A landscape with many peaks, sampled at points; each row gives a point and its height.
A climber steps from a point to whichever of its 2 nearest points has the largest rise for the distance, and stops where none of them is higher. Distance is the straight distance between rows; heights are no part of it.
q374 h=56.0: [ 11  27   6  12  -4  22  -1  20 -16 -10  13  32  37 -23 -21   6 -30  27
   0 -23  -8 -34  16  10 -10 -13  19 -26 -55   5  13  26  -7  -7  12  -8
   6 -25 -15  25   2  15 -12  20 -15 -12  11]
q593 h=18.8: [-11 -49 -29 -24   9  -7 -15 -25  26   7 -14 -26  -5   5   3  22  18 -38
  -8  17 -10  18  -1 -15  48  28   1  11 -11  16 -13   7 -17 -18 -10   0
   2  -4  11 -26 -20 -10  -8  -4 -41  15 -10]
q852 h=65.3: [  3  31  21   2  -7  26 -11  29 -56   2  20   8 -12  -2  22   6 -32 -23
  30 -16 -23   2  12  24 -28 -14  -7  15  38   2  23  13 -20 -20  15  11
  -7  12  55   8 -13  -3  -8   3   8   9  18]
q815 h=40.6: [-24 -31  -5 -17  34 -52  18   9  -9  -8 -49 -12  13 -29   3 -23   7   3
   6  28  20 -22  -3   0 -16 -11   6  21  -3  13 -15  18  32  15  -2   1
  24  33 -27  10  39  -6  31   6  39   6   6]
q149 h=44.7: [ 23  -5 -30 -10   0  -6 -21 -14  14   1   4  11  35  17 -28  -6  13  28
 -18 -10  25 -25  -5  -3  25   5  17 -38 -63   8 -16  14   3   2  -7 -16
  16 -14 -30  13   5 -10 -35   7 -33   1   6]
q381 h=66.7: [ -2  38   9   7 -35  18   4  16  -4 -14  49  23  18 -18  -6  37   2   8
  51 -12 -19  -5  31 -10   1  -3  12 -22  -5  -6  11  23 -38 -38  39  -9
 -17  -6  20  -3 -12   6 -17  13  -9  15 -19]
q118 h=60.9: [-31  40   2  30 -17  51  26  14  -6   8 -13   6   2 -21   9   7 -12  17
 -17 -30 -31   1  -7  -1 -53 -22 -10 -13   1 -21   5   1   8 -14  14  18
 -18 -12  -3   0   6  18   0  13  10  -6 -17]
q547 h=54.3: [ -9  11  19  20 -41  34  18  -6  13   4  65   5 -21  21  15  11   9   3
  29  11   2  39  30  -3  20   8   4   6  28 -15  16 -15 -34   4 -13  -1
 -43   4  47 -19 -38 -11   8 -16   0 -31  -3]
q613 h=56.7: [ -9 -24 -10 -19  32 -35  -3  -5 -16  -7 -33   2  30 -32   6  -9  -6  -3
   3  15   8 -21  -9   6   7 -10  11  -3 -29  21 -18  28  18   1   6 -17
  36   9 -25  17  21  -5  14  10   3  24  -4]
q772 h=43.7: [-13 -18 -17   8 -10  17  15 -23  52   4   1 -11 -19   2  -4  17  27   3
 -31   2   0  14   0 -46  -6  21 -12  -1  11 -19  -2 -44   8   9 -22   5
 -28  -2 -29 -23  -1  12   5 -18  -4 -15 -11]
q244 h=28.4: [  1 -27 -28 -23   2  -4 -22 -16   8  -2  -1 -15  20  -6  -1  30  14 -29
  16  12  -7  12  15  -5  43  20   4   1 -29  10 -14  38 -10 -39  29   0
  14 -11  12  -5 -13 -14 -27  10 -45  35 -21]
q808 h=10.5: [ 11   6   7  -9 -10 -27   1   4   6 -23  33   3  36  -6  -8  10  13  21
  28   8  21 -20   9   5  14  -1  10 -15 -14  -1   6   6   2   7   7 -16
  15 -10 -27   8  12   5   3   6   0  11  -2]
q520 h=25.7: [  4  -8   5   7  19  -5  -2   8 -14  -2 -34   6  18 -16 -16 -21 -11  20
 -26  -3   8 -28 -16  12 -11 -24  18 -14 -47   9 -10  19  30  15 -17 -11
  26  -5 -36  24  19  -1   9   5  21 -15   7]
q14 h=56.5: [-14   8 -11   5  -1   9  20  -7  32  -3  -5  -5  25 -16 -13  20  17  22
 -13  -4   6  -2  -1 -35 -11   4  -5 -13  -5 -19  -2 -22  13   0   2   0
 -13  -2 -33  -9  16  11   4  -6  -6   7 -19]
q478 h=36.5: [-14  44 -12  21 -15  62  19   5  21  13  14   9 -16  12  13   4  -8   3
 -10 -32 -16  15 -11 -13  -9   1 -14 -13   2 -15   7  -3 -23 -17  15  11
 -20 -15  27 -16 -13   5 -20  21 -20 -12 -17]
q615 h=23.9: [ -6  33 -18  11  -4  57   7  -5 -24  36  29  -1 -40  20  28 -10  -1 -18
   2 -28 -13  46  10  14 -18  -4 -23  17  42  -5  17 -11 -14 -13  -1  13
 -21   7  62 -16 -30 -32  -6   6 -15 -10  -7]
q238 h=65.1: [  8  28  16  16   2  27  -2  29 -14   5   3  26  10 -21 -15  -7 -34  23
 -14 -27 -22 -32  10  16 -27 -23  12 -11 -33  -2  18  24  -3   1   3   3
  -6 -19  -5  25  -2  20  -4  17   0 -16  10]
q64 h=32.7: [  7  -2 -11 -18  -5  -6 -21  -6  -7 -14  12   3  27  -9   1  28  -2 -24
  17  -1 -10   6  14   8  32  14   7  -7 -33   1  -8  35 -11 -39  38  -6
  13 -20  13   5  -9 -14 -28  12 -37  27 -18]
q708 h=42.3: [ -3  23  -7   5 -13  21  18  -4   0 -10  13  16  72 -20 -18  17   0  50
  -2 -18  17 -29  18 -20 -24 -15  12 -31 -32  -2  -6  10  15   4  11 -13
   8 -13 -37  18  19   6   3   2   6   9   7]
q847 h=16.1: [-17 -41 -33 -11  37 -30  -2 -18  31  13 -50 -13  16 -27  -1  -3  13  -3
 -11  30   1  -7 -10 -17   6  19   8  -1  -3  21 -16   6   7   3  -8 -11
  28  18 -33  -9   0   6  20  -1  -6  14   6]
q256 h=50.2: [ 20  -6 -24 -10  10  -7 -25  -5  -6  -7   7  20  38  -2 -19  -1  -7  17
  -9 -10   9 -26   1  13  22   4  25 -35 -71  19 -16  28   6  -7   4 -18
  26 -22 -25  27   6  -9 -26  14 -27   6   9]
q290 h=8.8: [ 20  11  30  -9 -12 -36  -6   9  -1 -23  42  13  18   4  -9  -4   5  12
  42  14  22 -18  10   8  27   2   7  -8   5  -2  14  -2 -11  22  18 -12
  -1  -7 -10  12   1   3   6  -1  15  -2  12]
q233 h=30.9: [ -7 -43  -8 -27  -2 -10  -3 -22   3 -11  17 -27 -21  -7  21  26   9 -33
  15  27   4  21  10   0  19  14 -18  33  29   9   0 -21  -5  -1 -26  -2
 -10  13  12 -21   4 -24  13 -19  -3  -1  -1]
q665 h=72.9: [ -5  29  32  10 -28  11   5  18  -8 -20  44  16  -3  -8   4  15   0   0
  46  -1  -5   5  26   5  -3  -2  -5  -4  32 -11  23  -1 -30 -15  15   1
 -22   6  23  -7 -16   9   0   1   9  -2  -6]
q544 h=11.9: [-37 -33 -30   3  34 -27  17 -23  29  19 -71 -18  -2 -33 -11   0  -1  -3
 -20  32 -12   6  -3 -19 -19   5   4  13   4  19 -19  -6  11  -9  -6  -2
  15  24 -24 -19   0  14  18   2   9   9   5]
q633 h=48.4: [ 22  21  26   7   0  -1 -23  21 -33  18  12   8 -22  47  12 -29 -26 -28
  -5 -12  -4  11  -7  11  10   4   2  21  33   3  10   2 -19   3   1   7
  -4  -1  53  11 -26  -4 -20  -7  -9  -3  36]
q579 h=68.3: [ 25   3  22  13  -9 -12  -2   4  22   9   1   5 -29  59 -17 -28   6   9
 -17  -5   8   6 -25   2  17   4   2   2   7 -16   5 -33  -7  33  -5  12
 -10 -17   2   1 -15  20  -7  -8  11 -25  13]
q562 h=56.6: [ 10   1   2 -10  17 -17 -24  -2 -20 -15   0  15  31 -13 -12   3 -13  -6
   3  -9  -1 -19  -3  19  24   2  21 -17 -48  13  -9  35   1 -10  12 -11
  30 -19  -9  19   8  -6 -20  15 -26  17   7]
q235 h=56.1: [ 20  14  24   3   3  -7 -27  22 -48  -4   4  -1 -10   4  18  -8 -34 -28
   5 -19 -10  -6  -9  26 -11  -5  -9  26  31   8  -3  16   4 -14   2  10
  15   4  42  16  -3 -11 -13  -4   2  19  32]
q990 h=36.4: [ 12   5 -17 -10 -12  -6 -11  -2  -9 -15  24   7  40 -20 -12  31   1  -2
  33  -3  -9 -10  12   9  11   6  16 -19 -42  -1  -6  37  -9 -37  38 -13
  18 -12   7  11  -1  -7 -28  17 -32  29 -18]
q53 h=48.6: [ -9  -3 -14  16 -14  15  19 -11  51  11   8  -7   7   1  -8  23  28  22
 -27 -12   2   8   3 -52  -9  19 -12 -15   3 -21   3 -37  17   0  -9   9
 -26 -13 -33 -24   9  17   4 -19 -13 -10 -15]
q281 h=7.7: [ 19  19  36  -3 -10 -36  -6  18 -12 -25  37  22  19   7 -10 -27  -2  22
  24   5  22 -30  12  11  11  -5  17  -4  -3   4  28   0 -17  33  17 -10
   6  -3  -9  23   2  21   8   1  34  -3  28]
q385 h=20.5: [ -8 -20 -13   0  13  -8   2 -20  16   4 -46 -12 -12  -4   4   7   7 -16
 -20   6 -11  12 -22   3  -1   0 -11  -1   7   3 -10 -11   5 -10 -12   8
   3   6  -7 -12   2   3  -3  -2  -5   8 -14]
q893 h=24.7: [-18 -21 -35   2  20  10   4 -30  14  14 -47  -9 -27  -4  11  10   3 -18
 -32  -4 -18  27 -12  -6  -8  10 -18   7  17   7 -14 -19   0 -18 -15  13
 -11   4   5 -23 -12   0  -4  -5 -11   4 -19]
q651 h=47.6: [-24  43  -4  21 -11  63  20   5  -1  11   1   9 -17 -17  17   6 -19  10
  -6 -31 -32  11  -8   7 -36 -14 -14 -14  10 -17  10   1 -12 -19  19  17
 -23 -12  19  -6  -7  13  -7  13   2  -8 -17]
q630 h=5.4: [ 22  25  34   2  -8  -8 -13  26 -13  -4  14  20   6  11 -14 -25 -23  11
  -3 -13  -4 -27  -6  18  -4 -12  15 -10 -21   2  26   9 -18  24   4   1
  -2 -14 -10  18  -3  21  -2   2  11 -19  24]
q795 h=36.1: [ 10 -22 -20  -7   9  13  -2 -21  -4  28   5 -13 -48  42  12  -4   9 -29
 -21   2   3  46  -5   5  18   6 -15  26  33   0  -7 -35  -1   3 -22   6
 -12   3  42 -21 -27 -30  -3 -16 -18 -19  -8]
q731 h=52.3: [ 22 -15  27  -1  12 -44 -12  13 -15  -6 -19  -3  -8  20  -4 -44   0  10
  -3   5  18 -23 -33  21   4  -6   0  11  -1   3  -1   4  29  34  -4   3
  22  11 -13   8  20  -3  20  -8  39  -8  22]
q973 h=85.0: [ -3  48  29   7 -34  16   5  22 -20 -18  48  28   4 -16   5  21  -5   3
  50 -13 -17  -6  27  -5 -17  -6   3 -24  25  -3  20  14 -35 -22  26  -4
 -28   5  30   0 -16  15  -6   5  11   6 -11]
q554 h=30.7: [ -6  42  -3  21  -8  51  13   3  12  23  19  13 -36  36  14 -16 -13  -2
  -8 -29 -13  20  -1  -7  -5  -6  -8  -6  19 -20  17  -6 -25  -8   7  14
 -29 -15  38 -13 -29  10 -21  10 -13 -25 -10]
q526 h=57.9: [  0  25  19  32 -18  16  15  13   4   6  -8  -1 -14  16  -3 -18   0  26
 -22 -20  -9  -3 -12  -8 -35 -11  -7  -2  22 -21  11 -28  10  20  -2  12
 -10 -10 -31  -1  12  25   7 -11  33 -13   0]
q356 h=27.0: [ -4  30  -5  13  -2  51   5   1 -13  30  13   6 -40  34  23 -14 -10 -15
 -10 -30 -13  34   0  12  -6  -8 -12   6  29 -11  17  -3 -21 -14   6  11
 -19  -5  54 -10 -27 -15 -17  10 -12 -13  -8]
q647 h=48.3: [-27 -30  -9 -15  36 -35   4  -5 -17   0 -59 -12  30 -44   2 -14  -2  -2
   3  24  18 -21  -6  -3 -13 -21  16   4 -22  14 -22  38  21   5  -3  -7
  35  23 -24  18  33  -9  25  13  17  11   7]
q766 h=41.7: [ -1  12 -25 -15 -22   0   2  -1  -3 -11  28   2  47 -18 -16  34   9  18
  36  -4  -5 -10  16  -6  -1   5  10 -29 -31  -6  -1  26  -6 -31  34 -11
   7 -13  -7   9   4  -6 -20  10 -22  29 -29]
q501 h=6.7: [ 20  20  41   2  -2 -20 -13  26 -24 -15  23  28  15   3  -9 -32 -18  28
  14  -1  13 -42   9  19  -4 -17  13  -9 -19   9  25  14 -12  42   6  -9
  -1  -5 -17  32  11  24   2   2  33 -12  33]
q931 h=38.7: [-14  -6   1   9  10 -11   8   7 -11   2 -48 -21 -15  -5   4 -12  -4   1
 -24   3  -9  -6 -17   3 -39 -14  -1  11  14   2 -10  -6  36   5  -8   6
   4  18 -24  -3  24   1  11  -5  30   0  -5]
q359 h=21.5: [-18  -3  -5  -6  14   0   7  12 -11  -5 -27   6  41 -39 -13 -14  -3  32
 -15  10  25 -32   8  -1 -18 -35  24 -12 -45   6 -20  20  31  14 -13 -21
  30  15 -37  28  33  -5  13   6  26  -4   1]
q259 h=77.7: [-14  22   1  17  -6  26  16   8   6  -1 -16  -1   0 -15  -4  -2  -9  12
 -14 -18 -14   1  -6   1 -31 -14  -9 -11   4 -16  -1  -5   6  -7   4   7
  -4   1 -13   2   9  12  -4   3   4  -1 -16]
q216 h=58.6: [ -1  45  24  10 -17  37  -1  20 -30   8  25  21 -16   0  11  -3 -25 -19
  25 -14 -18  13  16  12 -12  -8  -4   2  24  -3  23  10 -30 -14  18   6
 -22   0  41   2 -23   8 -14  12  -6   0  11]
q570 h=52.4: [ 21   5  30  -4   7 -17 -12  12 -29 -10 -12  -5  -7   0  10  -9 -16 -14
  12  -1   0  -9 -17  28  -8  -9 -12  22  28   5   3   7  14  -4   8  10
  14   8  19   6  13  -2   5  -4  20   9  23]
q117 h=35.3: [-14 -39 -10  -6  31 -50   9  -2  14  -3 -44  -9   5 -19   1 -30  18  12
 -12  36  20 -24  -9 -13 -11   0   2  12   3  16 -17  14  30  31  -6 -11
  23  31 -39   0  35   2  30  -1  30   0   3]
q529 h=27.3: [ -7 -43  -7 -34  -4 -15 -13 -19   7 -20   6 -25  -1 -18  12  30  10 -30
  18  29   3   8   7   3  43  19 -10  20  11  12  -4   1  -5 -17  -7  -7
   9   9  10 -15   0  -9   6 -11 -18  19  -3]
q224 h=16.6: [-19 -22 -21   6  17 -15  18 -16  30   6 -44 -18  -2 -19  -2   5  10  -4
 -19  16  -5   2  -8 -18 -22   2 -10   6   9   5 -10 -18  15   4 -15   0
   0  19 -32 -12   9  15   7  -4   4   6 -10]
q695 h=55.8: [  1  23   9  29 -17  26  12   9  17  16   0   5 -24  45  -2 -20  12  25
 -28 -18   0  13 -13 -10 -21  -2  -4  -1  21 -29  16 -35  -3  26  -4  18
 -20 -17 -11  -4  -5  27   1 -12  22 -22   4]
q753 h=17.7: [  0   0   9 -11   3  27  -7  -6 -26  -1  35  -7 -17  -5  24  18   1 -28
  25   7   1  38  23  21   4  10 -23  30  35   2   3  -9  -8 -23 -11   1
 -11   6  51  -7 -13 -39   8  -6 -16   6 -11]
q366 h=60.1: [ 14  33  24   5   1  15 -17  23 -63  -4   6   6 -10  -2  20   7 -31 -35
  14 -22 -19   6   7  21 -19  -4 -14  21  32   7   1  19  -8 -26  15   9
   9   8  54  11 -12 -11 -12   4  -7  17  21]
q241 h=45.3: [ 13  21  17   0   8   8 -20   2 -26   5   6   0 -21  27  13  -5 -13 -38
  -4 -14  -5  22 -12  19  17   8  -7  18  21   0   1   6  -6 -10   4  12
   0  -3  45   0 -20 -17 -20   6 -17   2   8]
q482 h=23.3: [-10 -45 -35 -23  -2  -9 -17 -20  20   3 -18 -23  17 -10  11  35  18 -34
   7  18 -18  18  10  -7  42  28  -1  12 -17  20 -12  26 -12 -27  13  -5
  13  -5  11 -13 -19 -10  -8   2 -39  30 -13]
q618 h=65.9: [ -8  18  10  16  -5  14  18   2  26   0 -11   4   6  -6 -10  -3   5  16
 -22 -11   0   1 -11 -20 -26  -5  -5 -11   2 -18  -1 -18  14  11  -6   6
 -10  -5 -35   0  14  18  11  -3  11  -7 -11]
q154 h=20.3: [ -3  10  -7  -5   1  40   4  -7 -32  26  35 -10 -31   7  26   4   1 -20
  16  -9  -1  48  25  16 -14  10 -27  28  38  -4   9 -12 -11 -13 -13   9
 -21  10  61 -11 -25 -44  10  -8 -21  -5 -19]
q430 h=49.1: [ 24  -9  28 -14  10 -43 -14  10 -21 -16   2  -6  -5   9   4 -21  -2   0
  15  11  18 -14 -19  21  16  -2  -3  16  13   2   4   2  11  20   7   5
  18  13   7  11   9  -6   7  -6  30   7  27]
q549 h=53.4: [  7  36  26  11 -11  21  -5  27 -39  20  31  25 -23  29  24 -19 -29 -24
  17 -18 -15   5  17   4  -2 -10   6   7  19   5  26  20 -34 -14  22   5
 -37   6  65  14 -28  13 -23   5  -9  -6  15]
q360 h=35.1: [-14  20  11  16 -27  25  20  -6  24 -13  19  -5   0 -18   5  25  16  13
   5  -5  -4  22  13 -17 -21  -2 -24  -2  27 -13   5 -30   2  -7  -5  14
 -21  -4 -14 -14   4   6  15  -5  12   0 -22]
q223 h=29.7: [ 13 -10   6   3  14  -7  -2   1   2   0 -34  10   0  13 -18 -32   0  13
 -38  -8   9 -19 -29  11  -1  -1  11 -19 -30   6  -7   0  24  27 -22  -8
  15  -6 -36  14  17   4   5   2  12 -10   7]
q978 h=61.7: [ 21  -2  19   8  -9 -28  -1   2   6   3  -5  -3 -26  38 -11 -31  11  20
 -17   6   9  -2 -22   9   1   6  -7  14  17 -12   7 -34  15  41  -5  10
   1   1  -5   2   4  18  12 -17  38 -16  20]
q834 h=38.9: [ -7 -34 -23  -2  -6   4   9 -25  44   4   1 -19 -42  15  -5  15  22 -14
 -27  12   1  18  -7 -27   4  18 -12  10  14  -6  -7 -43  -4  13 -29   9
 -21  -3 -10 -29  -5   6  -1 -14  -1 -13  -8]
q72 h=17.6: [ -9 -48 -41 -15  11  -8  -8 -33  43  14 -25 -15 -19  18  -8  21  21 -25
 -22  14 -10  13 -13 -25  40  28   4   1 -16  17 -13  -3 -10 -11 -12  -1
  -1  -6  -3 -25 -20  -5  -8  -4 -39   4  -6]
q666 h=17.8: [-31 -10 -16 -13  15 -17  21  11  -7 -13 -20   3  59 -45  -6  -2   4  32
   9  21  34 -29  23 -14 -21 -27  21 -13 -32   5 -26  21  24  13  -2 -22
  38  18 -37  32  42  -5  22   8  29  11   2]
q771 h=48.7: [ 15  30  -3   2 -12  13   0   9  -4 -15  35  28  55 -11 -24   5 -11  42
   6 -20  15 -40  23  -1  -5  -9  19 -31 -46   4   3  17   1   6   8 -18
   6 -17 -31  24  13   8 -11  10  -1   2  17]
q774 h=38.8: [ 10  -6   0  -1   8  12  -8 -15   4  20  11  -7 -38  32  15  -3   5 -28
 -14   4   4  34  -7   9  34  14 -10  15  21  -7  -3 -23 -13  -5 -19   7
 -17  -9  37 -14 -21 -18 -13  -6 -19 -13  -5]
q156 h=15.7: [ -2  -9  14 -14 -21  12  -7  -9 -10 -14  47 -11 -20 -10  17  30   4 -27
  46  20   1  30  31  15  22  12 -13  23  29  -1   0  -5 -18 -24 -10  -6
 -14   6  40 -11 -10 -34   6  -8  -7   1 -11]
q640 h=47.1: [-11  17  12  14 -37  46  14  -8  22   4  52  -6 -29  13  18  11  16   3
  13  -2  -1  37  18  -8   6  12  -9   9  30 -20  12 -28 -22  -3 -15   9
 -39   2  30 -22 -23  -7   8  -8  -7 -22 -12]
q601 h=25.8: [  1 -47 -22 -12  21 -34   2 -23  38   3 -31 -12 -25   6  -5  -3  18  -4
 -19  24   7  -9 -23 -22  24  21  -6   6   9  13  -5 -19  12  18 -24  -1
   7  12 -25 -21   4  14  16 -14   3  -5   5]
q654 h=51.7: [  2  19 -11  -1 -40   2   4   7   2 -16  58   6  36 -13 -23  43  15  17
  50  -4 -12 -11  28 -15   0   5  12 -27 -19  -9   5  37 -16 -39  36  -4
  -7 -14  12   1 -12 -11 -18  10 -28  23 -30]
q514 h=61.6: [ 16  14   5  19  -8  14   0   2  32  22   0   6 -36  55 -10 -16  11  18
 -24 -19   5  11 -21 -12   2   7  -2 -11  10 -25   5 -40  -4  29 -10  17
 -17 -22  -2  -7 -13  20  -8  -8   1 -32   1]
q240 h=34.1: [  2 -19   0  12  17 -22  -3   3  -7   5 -49  -4 -17   6  -8 -25  -2  -2
 -27  -1  -1 -16 -33   9 -13  -7   2  -3  -6   2 -10  -2  26  13 -13   8
  12   7 -26   5  16   3   9  -4  20  -1  -3]
q110 h=24.2: [ -8 -47 -12 -32  20 -41 -20 -17   1 -12 -19 -21   4 -26  16  19   5 -32
  19  30   2   3   4  -1  36  19  -5  21   8  21 -10  17   5 -10   1  -5
  23  18   0 -12   7  -7  16  -4 -14  27   5]
q945 h=63.9: [ -2 -11 -11 -15  17 -16  -7  -1 -14 -17 -20   1  34 -28   1  -1  -6  -5
   0   6   1 -19  -4  14   4  -8  12 -15 -42   8 -11  25   4  -7  10 -13
  27  -3 -21  17  12  -5  -1  10 -12  22  -4]
q881 h=63.1: [  0  25  30  13 -39  20   7  14  -7  -4  59  11 -12  10  10   7  -3   2
  43   9  -1  23  39   1  12   4   4   4  40 -11  15  -9 -38  -5   5  -7
 -35   7  46  -5 -31  -2   8  -6   6 -16  -4]
q721 h=43.6: [-15   1   3   8  10 -13   5  14 -28  -3 -50 -18  -3 -21   1  -7 -15  -2
  -3   2 -14 -10  -9   8 -36 -35   4  13   3   2  -9  10  29  -6  -2   9
  10  20 -16   6  27  -4  16   2  31   4  -1]
q225 h=49.0: [ 22  -9  -8 -11  10 -20 -18  -9  19   0   4   8  15  29 -25 -15   6   8
  -8   0  20 -10  -9  -2  36  11  18 -28 -47   7  -5   8  -1   9  -3  -7
  16 -17 -26   7   1  -7 -17   8 -31  -7   5]
q894 h=29.5: [-13 -30 -32  -5  11  13   7 -35   3  23 -21 -13 -45   0  16  11   8 -26
 -26   5 -13  37  -2   1  -5  12 -24  23  27  13  -9 -29   2 -11 -33   9
 -17   9  16 -29 -13 -13   5  -9 -12  -8 -12]
q956 h=41.8: [  8   3  11  -1   1  10 -13  -3   6   3   7   1 -22  29   2  -4   1 -26
  -9  -3   2  25 -12  13  31   8  -6   8   7  -6  -1  -6  -8 -10   4   3
  -6 -15  25 -13 -13  -8 -16   6 -22  -8  -6]
q337 h=33.2: [  5 -32 -18  -9   8   2   3 -31  -3  23  -3 -24 -56  22  14  -1  10 -22
 -25   0  -5  37  -9   3  -3  12 -20  36  40   8  -8 -39   4   4 -35  12
 -13  16  18 -22 -16 -26   4 -18  -3 -11  -1]
q798 h=48.2: [ -8  12  -6   1  -4   3  14   4  12 -11  -8   1  51 -27 -13  12   7  33
  -7  -4  18 -17   6 -20 -22  -8   6 -18 -21  -7  -2  -6  19   5   3  -8
   3   0 -45  12  25   7   9   0   4  12 -16]
q700 h=40.3: [-11   9  -4  15 -30  30  15 -11  26 -10  39  -6 -21  -6   8  26  18   5
   7   1  -4  33  15 -15  -7   8 -19   8  29 -17   4 -32 -10  -3 -14  10
 -31  -2   1 -20  -4  -2  10 -14   5  -8 -16]
q610 h=20.4: [-15 -44 -28 -25  24 -41  -1 -15  16  -5 -34 -18  20 -29   7  13   4 -15
  14  31   4  -9  -3  -3  17  12  -4   6  -2  25 -11  16   6  -6  -4 -12
  28  17 -19  -9   8  -1  20   9  -3  21  -5]
q461 h=34.7: [ -6 -35 -15 -13   1  -9   7 -19  20  -3  -2 -19 -30  -4   9   9  17 -14
 -11  22   4  18   4 -10   1  13 -16  23  31  -1  -2 -30   6   9 -23   0
 -15  15  -7 -25   3  -4   8 -15   8  -5  -2]
q502 h=61.8: [ 24   3  14   4   6 -15 -14  -5  24  12  -3  10 -19  54 -23 -26   3   0
 -18  -1   9   4 -29  -1  33   8   7 -14 -17 -13   3 -17  -6  25  -3   5
   2 -21  -5  -1 -12   9 -17  -7 -12 -18   6]
q671 h=50.3: [ 17  27  25  10  -5  11 -13  21 -30  18  24  10 -23  50  19 -33 -23 -19
   4 -10  -9  10   9   5   5  -5   2  18  25   0  21  -6 -31   2  12   5
 -31   8  62  11 -35   5 -23  -6  -4  -8  25]
q709 h=57.1: [ 11  -8  21   0  -4 -38   4  13   7  -9 -14 -12  -5  16  -4 -33  16  21
 -12  10  18 -15 -18   5 -12   2  -4  12  13  -5   3 -22  25  49  -3   7
  11   5 -19   2  21  13  20 -16  49 -11  15]
q36 h=30.2: [  5 -44  -4  -9  27 -46  11  -7  29  -1 -36 -10 -18  -2  -2 -21  19   7
 -19  29   9 -12 -19 -22  -6  15  -5  11  12   8 -11 -15  30  32 -13  -3
  10  26 -35 -12  15   8  26 -14  31  -7  10]
q692 h=56.2: [ 33  -2  11   3  15 -14 -24   0  10   3  -7  17  -9  44 -25 -31  -3   4
 -23 -10  12 -11 -30   9  38   7  21 -25 -35   0   2  -5   2  22  -6  -2
   8 -21 -15   6  -8   0 -10   6 -12 -19  11]
q209 h=12.3: [  1   4  -6 -10  -1 -22  15   1  -8 -27  22   3  50 -29  -8  12   3  31
  29   7  25 -30  16  -5   2  -8  12 -26 -18   2 -10  17   8   7  15 -24
  22   4 -37  18  29   2   7   6   9  24  -2]
q134 h=56.3: [  8  16  24  14   7   9 -14  31 -37  -1 -19   8  12 -30 -11   1 -35   9
  -6 -15 -19 -24  -8  29 -32 -33  11  -3 -29   2   9  28  14  -5   1   6
  11 -14  -5  26  10   5   5  13  10  -8  11]
q133 h=14.7: [-16   4 -17 -14  -4 -11  21   6 -18 -18   4   9  73 -40  -6   9   1  37
  19  13  36 -34  23 -11 -18 -18  16 -25 -34   4 -24  27  20  10   5 -28
  30  10 -39  31  37   3  10   5  19  17   3]
q101 h=21.8: [ -3 -44 -31  -9  16 -16  -2 -27  49  12 -29 -11 -11   6 -14  16  22  -8
 -19  19  -3  -1 -15 -23  24  21  -6  -7  -8   9 -12 -17   2   4 -12  -5
   5  -2 -25 -23  -7   6   1  -6 -23   6  -3]
q298 h=49.5: [ -1   4  18  10   8  -9  -4  35 -38  -3 -34 -14   5 -25  -1  -9 -32   6
  -2 -10 -17 -22  -8  25 -40 -37  14  18  -8   4  -4  24  29  -3  -2   5
  25   6  -8  18  27  -1  17   6  27  -6   9]

Two climbers start at each pair of points below. Name the first point that both come to, or write -.
q753 and q156 => q259
q240 and q601 => -
q593 and q956 => -

Call two points neighbours if one is among the 2 nearest of the other. Go from one point of each pair to the other, from neighbour to neighbour, staying as high as possible. Name the lowest point that can't be avoided.
q259 and q945 => q149
q259 and q579 => q695
q852 and q238 => q708
q259 and q852 => q430
